Points, in no order, along strands that fork and pass close to each other.
Points whose rows are less than 76.2 apart are linked; no others are. Some points are linked to none.
Q384: -6,7,35,28,-24,-19,15,-26,23,-3,-8,1,-9,-12,3,-37,-48,9,53,-3
Q342: -40,31,6,-18,25,-9,11,-21,22,5,39,48,-17,34,17,-12,13,19,-5,-26
Q938: -19,-14,-5,39,-30,21,-25,-26,25,-14,6,4,0,1,14,46,5,-22,59,-5
Q713: 21,-49,-40,-17,-34,-23,23,6,39,-21,-6,-9,29,-12,23,25,8,-27,8,20
Q141: -27,47,28,-38,14,27,-23,19,-32,-7,-14,-2,-27,22,-29,-15,44,28,-39,-22
Q923: 22,31,6,36,-7,1,-2,-18,22,-11,-3,-27,1,4,-29,29,11,0,-30,17
Q67: -47,16,14,2,-17,-6,-13,-9,11,5,17,-20,-23,31,-5,-26,7,5,-10,-2
Q199: -68,4,23,16,-17,-14,-10,22,6,4,13,-49,-45,29,-9,-46,5,8,-25,-4
Q911: -18,45,16,48,41,10,1,26,10,2,15,-1,-13,28,6,16,22,11,-32,-20
Q294: -2,-19,-37,30,-7,-21,16,-16,8,13,-14,6,26,-18,41,29,-3,-30,35,26
Q978: 7,21,4,43,-7,-22,3,-33,-4,1,9,-36,-16,5,-52,-2,-3,2,-38,30
Q841: 39,23,1,1,-32,28,-9,0,-39,16,-43,-28,8,-17,-46,-14,24,-22,-10,-3
Q355: -14,-1,6,-54,8,5,6,12,-13,11,9,26,3,8,5,-32,-18,16,-1,-17
Q468: 1,-4,0,-51,9,14,-16,-4,-17,3,19,18,-7,4,-20,6,2,17,-18,4
Q46: 51,36,20,6,-32,16,9,-9,-36,32,-49,-14,5,-23,-19,-41,0,-6,14,-10
Q248: -3,-13,5,-28,6,20,-10,45,15,-13,-50,-32,-3,-40,33,11,-2,39,10,-7
Q339: 25,-19,-11,17,49,10,12,37,-12,-5,-5,7,30,-34,16,30,-13,7,-11,7
Q399: -10,8,0,35,5,3,-18,-41,-12,19,15,15,0,-14,8,22,-11,2,30,7
Q172: 4,-20,-2,26,49,-3,-17,-19,-12,0,27,40,-3,-26,33,56,-10,19,35,17
Q396: 40,-30,-35,-14,-16,-12,17,5,21,-14,-16,-19,21,-20,1,45,11,-9,-16,33
Q775: -21,-44,18,-8,0,16,-23,28,-16,-2,23,-43,-34,-31,-39,-5,-25,25,-20,10
Q831: 7,-23,-6,-19,-44,7,-12,-29,-10,12,8,21,10,9,2,-6,-9,-36,46,2
Q860: 68,1,-36,-14,24,-30,34,18,-17,15,-51,-5,16,-26,21,24,16,-1,1,38
Q625: -27,10,37,9,-7,-9,9,18,18,-25,14,-4,-5,37,-8,-68,-16,-2,-27,-25
Q375: 7,-34,-46,-67,12,-11,4,25,-9,-3,-12,-5,7,-2,19,28,4,3,-12,32
Q506: -24,-42,-9,36,-31,-25,22,-16,32,-10,37,-15,8,6,-14,-22,-32,-32,3,8
Q683: 1,-1,10,-8,-26,-8,16,16,34,-34,2,-37,0,23,-36,-29,-6,-2,-46,-1
Q298: -31,-25,-26,-31,15,18,-1,30,14,-11,40,23,15,31,21,23,1,-10,-9,-21
Q941: 29,-1,-10,-43,13,7,-1,34,1,-7,-60,-11,17,-32,31,15,9,24,9,8
Q60: -17,8,30,58,-24,17,-26,5,22,-29,3,-32,-21,21,-6,-4,25,-12,-20,-19
Q23: 16,3,-38,-66,29,-15,14,9,-16,11,-11,21,7,7,21,32,11,10,-10,27
Q459: 44,1,-49,-10,20,-40,59,23,-43,20,-55,-30,5,-26,-11,18,17,-8,-6,30
Q2: -5,27,23,-5,-11,13,-2,20,-38,-1,-29,-9,9,24,-35,-64,11,-20,-35,-22
Q870: 43,-21,-3,-61,-18,9,8,2,-5,-6,-6,38,17,11,11,-19,-17,-10,26,-11
Q110: 10,21,3,-44,-5,17,-21,-29,3,4,-3,40,1,12,18,22,9,12,30,-5
Q846: -23,8,9,-36,5,-7,8,-20,5,9,31,41,-4,26,7,-29,-4,7,6,-14
Q512: -44,26,0,52,-12,-16,9,-20,21,21,-6,-25,-11,-6,25,-10,-16,9,32,-2
Q817: -17,9,6,52,-26,3,0,20,46,-19,-3,-58,-13,4,-10,13,21,-5,-27,-9
Q674: -28,2,11,-5,28,14,-19,-26,18,0,47,50,-40,3,21,41,14,32,35,-23
Q118: -33,39,6,25,30,-17,21,-15,21,9,26,29,-4,30,23,-9,-7,14,8,-24
Q240: 5,-40,-7,12,42,-22,-33,-21,-5,-13,0,28,-5,-33,54,34,-6,13,62,24
Q545: -10,25,13,-42,-3,38,-24,19,29,-20,-2,12,-1,30,18,19,21,15,0,-32
Q962: -4,4,-5,44,-24,-30,17,-34,-1,24,6,-33,-5,-9,-29,-20,-20,-13,-10,28
Q537: 4,22,4,24,-26,-35,25,-14,21,-16,-8,-42,-11,29,-45,-29,2,-11,-50,19
Q767: -27,13,37,19,8,14,-2,32,19,-16,9,-2,-13,20,9,-36,-12,16,-6,-52
Q530: -2,-3,-12,39,15,-11,11,-31,-44,39,28,37,20,-9,-6,-18,-22,-27,9,1
Q731: 57,13,-19,-34,21,-5,28,31,-6,0,-53,-4,22,-20,10,19,5,11,-9,19
Q28: 10,18,-3,-14,-18,-8,5,-17,-3,21,-21,-14,-6,-6,-7,-8,-9,9,4,16
Q445: -3,-21,3,12,-45,8,-26,-45,9,-10,8,17,0,1,1,18,-10,-27,64,5
Q251: 13,-41,-22,-38,7,-38,-24,-31,-23,21,-6,14,-16,-20,44,-1,-3,0,48,42
Q82: 34,4,-28,6,26,-26,3,-34,-55,46,-17,30,3,-25,28,9,1,-5,27,32
Q279: 40,-23,-20,-7,23,5,18,27,-13,-5,-23,26,49,-25,25,12,-4,-18,6,0
Q189: 29,22,-30,-19,36,-18,45,18,-32,12,-9,-2,15,11,-37,1,-8,3,-42,9
Q549: -22,-16,-4,-7,-4,25,-11,40,24,-6,-11,-34,-11,-14,25,24,2,22,1,-14
Q735: 43,17,10,26,-25,12,5,-16,23,-21,-8,-3,25,10,-25,4,6,-25,-16,-8
Q140: -17,35,50,-11,6,30,-38,0,-33,-1,-1,8,-24,5,-31,-32,30,20,-23,-22
Q164: -28,-61,10,-11,-14,1,-14,10,-3,4,39,-25,-21,-23,-17,-11,-34,1,-2,21
Q824: 12,-35,-7,22,14,-24,-14,-18,16,-28,-18,21,0,-29,44,19,-17,7,79,12
Q497: 38,-20,-16,-27,-18,10,-1,7,6,-11,-18,-26,7,-22,-19,26,1,6,-18,22
Q944: 6,-6,9,-8,19,-20,15,-7,-49,42,-13,30,2,-32,18,-55,-36,7,36,4
Q948: 0,30,54,17,-25,24,-43,-26,-27,-4,-4,5,-11,13,-30,-37,20,-9,-8,-12
Q888: 6,22,26,-6,-32,36,-24,22,2,-21,-39,-40,2,4,-33,-19,23,-3,-28,-16
Q32: 17,37,19,13,-9,31,-11,18,-29,0,-43,-18,16,-1,-35,-32,18,-13,-29,-20
Q604: 9,20,-1,37,-7,9,0,-26,37,-17,-3,16,19,12,11,54,4,-14,40,5
Q725: -15,16,26,-4,-22,-13,11,8,-14,-7,1,0,3,40,-23,-76,1,-28,-33,-10
Q685: -19,-64,-6,6,-34,-12,8,-1,15,-2,34,-22,1,-15,-14,-13,-31,-21,2,20
Q778: -2,42,16,46,18,19,4,13,14,-12,-3,2,21,21,-1,8,16,-13,-20,-21
Q565: 8,0,-23,48,-8,-23,23,-31,29,-8,-14,21,23,-7,33,38,-8,-20,58,14
Q525: -2,-16,19,36,-1,30,-24,37,1,-19,5,-55,-17,-16,-39,9,9,9,-42,-16
Q619: 5,-26,-50,-31,26,-21,22,42,7,-1,-32,-11,25,-10,37,39,19,-8,-7,40
Q7: 30,11,26,-10,-16,3,5,-7,-42,39,-29,14,1,-29,-2,-54,-25,2,37,0
Q10: 20,-20,21,17,-6,27,-3,33,10,-22,-7,-39,5,-33,-34,-6,-11,13,-29,-12
Q203: -27,-34,-6,-22,-4,7,-7,1,28,-23,48,21,-6,34,7,8,-13,-3,3,-16
Q529: -19,-27,19,18,23,-2,1,9,10,-7,57,10,-19,5,-10,-18,-32,17,-10,-19
Q197: -15,-18,-26,-24,11,24,-8,27,-15,-6,26,15,25,24,-11,2,10,-28,-35,-16
Q214: 13,12,-16,17,-17,-13,32,21,37,-15,-31,-59,10,-22,-23,27,14,16,-32,17
Q337: -16,18,8,47,20,28,-27,-23,-11,10,24,25,1,-1,9,43,15,-5,24,-9
Q210: -29,-39,-21,-17,-5,-7,2,26,41,-14,-7,-24,-6,-10,51,19,-13,16,20,2
Q212: -42,27,1,64,16,-8,13,1,23,14,8,-3,-5,10,33,-1,-15,7,28,-25
Q885: 2,49,12,-27,-7,7,-21,-60,-8,24,6,43,-15,11,0,15,27,10,21,0
Q673: -14,43,13,-38,11,27,-12,22,-1,-4,-19,-11,-8,14,-4,4,19,27,-20,-18
Q35: 18,-11,18,4,-19,9,18,29,24,-27,-6,-27,20,-6,-30,-35,-15,-4,-36,-19
Q711: 17,-30,-24,0,50,-9,17,50,17,-14,-23,-8,29,-31,40,38,8,8,-3,28
Q457: -22,-3,-7,6,39,0,-9,-40,-10,14,47,61,-15,-12,23,38,5,16,25,-1
Q310: -20,-4,43,52,-11,-4,-21,20,26,-38,26,-15,-43,56,5,-9,20,2,-42,-32
Q724: 5,35,61,36,-3,34,-46,-29,-15,-19,8,21,-14,9,-21,-8,17,5,9,-28
Q414: 30,16,-39,-35,22,-29,55,19,-48,18,-40,-28,-2,2,-38,9,3,1,-22,10
Q228: 40,18,-14,-45,15,-8,30,8,-30,10,9,23,8,27,-34,-27,-4,-2,-40,-7
Q826: 24,-6,-10,-51,20,13,-13,-4,-11,1,6,38,12,-3,11,27,0,10,-1,8
Q162: -51,-17,-8,-8,11,-19,-7,-21,-23,18,56,7,-34,12,-26,-14,1,5,-25,16
Q785: -18,-45,-8,-24,0,-24,-17,-24,-21,24,17,13,-13,-24,26,-8,-23,5,36,33
Q521: -26,29,40,43,22,16,-16,27,11,-10,19,17,-30,38,16,-4,24,15,-13,-57
Q878: 20,33,1,20,2,17,17,8,16,-9,-17,18,41,18,1,9,10,-31,-3,-17
Q356: 2,8,13,-43,-32,37,-17,17,20,-18,-23,-2,16,14,8,-6,6,-1,12,-26
Q413: -32,31,18,-4,33,19,-20,-15,6,24,22,28,-40,-10,24,29,26,45,17,-21
Q539: 10,8,-21,14,19,-18,10,-31,-60,50,4,20,2,-23,-10,-6,-9,-6,3,22
Q295: -42,4,-2,5,-5,-7,-12,-16,-11,5,39,4,-13,37,-20,-23,13,-17,-31,3
Q543: -54,-14,4,9,26,-14,4,5,-16,24,51,3,-28,-2,-7,-27,-19,19,-17,-3
Q985: -4,1,-19,32,-21,-4,27,24,40,-16,-11,-42,24,-9,-12,9,16,-16,-30,-2
Q179: 3,-37,-40,-17,-7,4,17,27,-1,-6,8,-6,32,0,-6,5,-6,-29,-27,2
Q59: 22,47,-10,-19,-4,-9,10,-22,-6,19,-16,-1,0,16,-9,20,11,4,-11,19
Q819: 17,-3,-12,-20,-16,-15,17,8,37,-23,-16,-53,-11,-11,-30,28,-2,24,-34,26
Q566: 37,-30,-6,-42,-24,-5,3,-15,-22,13,-10,34,6,-4,28,-18,-14,-19,54,4
Q848: -24,-36,-22,-20,0,-18,7,0,33,-9,23,-5,-8,8,29,16,-25,10,10,11
Q697: 50,-7,-7,-24,-5,17,19,16,-8,-8,-16,31,39,-3,5,-10,-14,-19,6,-26
Q407: 18,-33,-20,11,-3,-31,-5,-14,14,-11,-37,2,15,-38,54,14,7,-13,59,22
Q584: 15,57,6,-12,16,-12,6,-43,-2,15,11,36,-5,17,-13,1,13,15,-11,0
Q144: 43,-33,-19,-10,12,-29,-23,-30,-40,25,-24,18,-4,-37,41,-2,3,-11,53,34
Q716: -8,19,34,49,19,32,-38,-22,-16,-15,38,41,-9,14,-13,17,28,-5,-4,-29
Q641: -16,10,-9,57,-22,-13,10,-23,8,18,-8,-21,13,-14,-2,-9,-10,-20,14,4
Q531: -25,-12,8,-3,16,10,-11,34,-16,-8,18,-45,-36,0,-39,0,-2,25,-40,-7
Q176: 1,-56,-42,1,-17,-13,29,21,28,-19,13,4,38,-8,17,12,-13,-36,1,1
Q864: -35,-20,-7,8,4,-11,-14,-33,-14,26,29,9,-14,-15,14,9,-17,10,25,19
Q976: -18,18,30,-18,-26,-4,-7,-10,-6,17,-3,-14,-17,3,-18,-45,-14,6,6,5
Q915: 25,13,8,-12,-13,-7,10,-15,-20,12,10,18,7,25,-31,-47,-8,-20,-22,-4
Q573: 5,-4,26,-36,-29,44,-28,29,19,-27,-20,-27,2,-2,-16,-8,3,9,-12,-23

Follow the links from the first point to the second, and from the first to the third. Name the last point that the two ways share.
Q685; Q826; Q915 -> Q978
Q915; Q512; Q531 -> Q978
Q785; Q459; Q911 -> Q725
Q46; Q144; Q512 -> Q32

A fork is a point with three links, a tip a point with one. Leave the first point through the second and follow the links. Name the first fork or tip that comes.
Q641; Q512 -> Q826
Q848; Q203 -> Q310
Q565; Q294 -> Q413
Q785; Q864 -> Q32

A fork is a point with three links. Follow the links from the first point to the second and name the forks in between, in order.
Q711; Q35 -> Q826 Q978
Q32; Q118 -> Q725 Q978
Q176; Q841 -> Q725 Q32
Q140; Q915 -> Q32 Q725
Q445; Q584 -> Q826
Q841; Q82 -> Q32
Q294; Q199 -> Q826 Q67
Q355; Q414 -> Q978 Q725
Q948; Q212 -> Q32 Q725 Q978
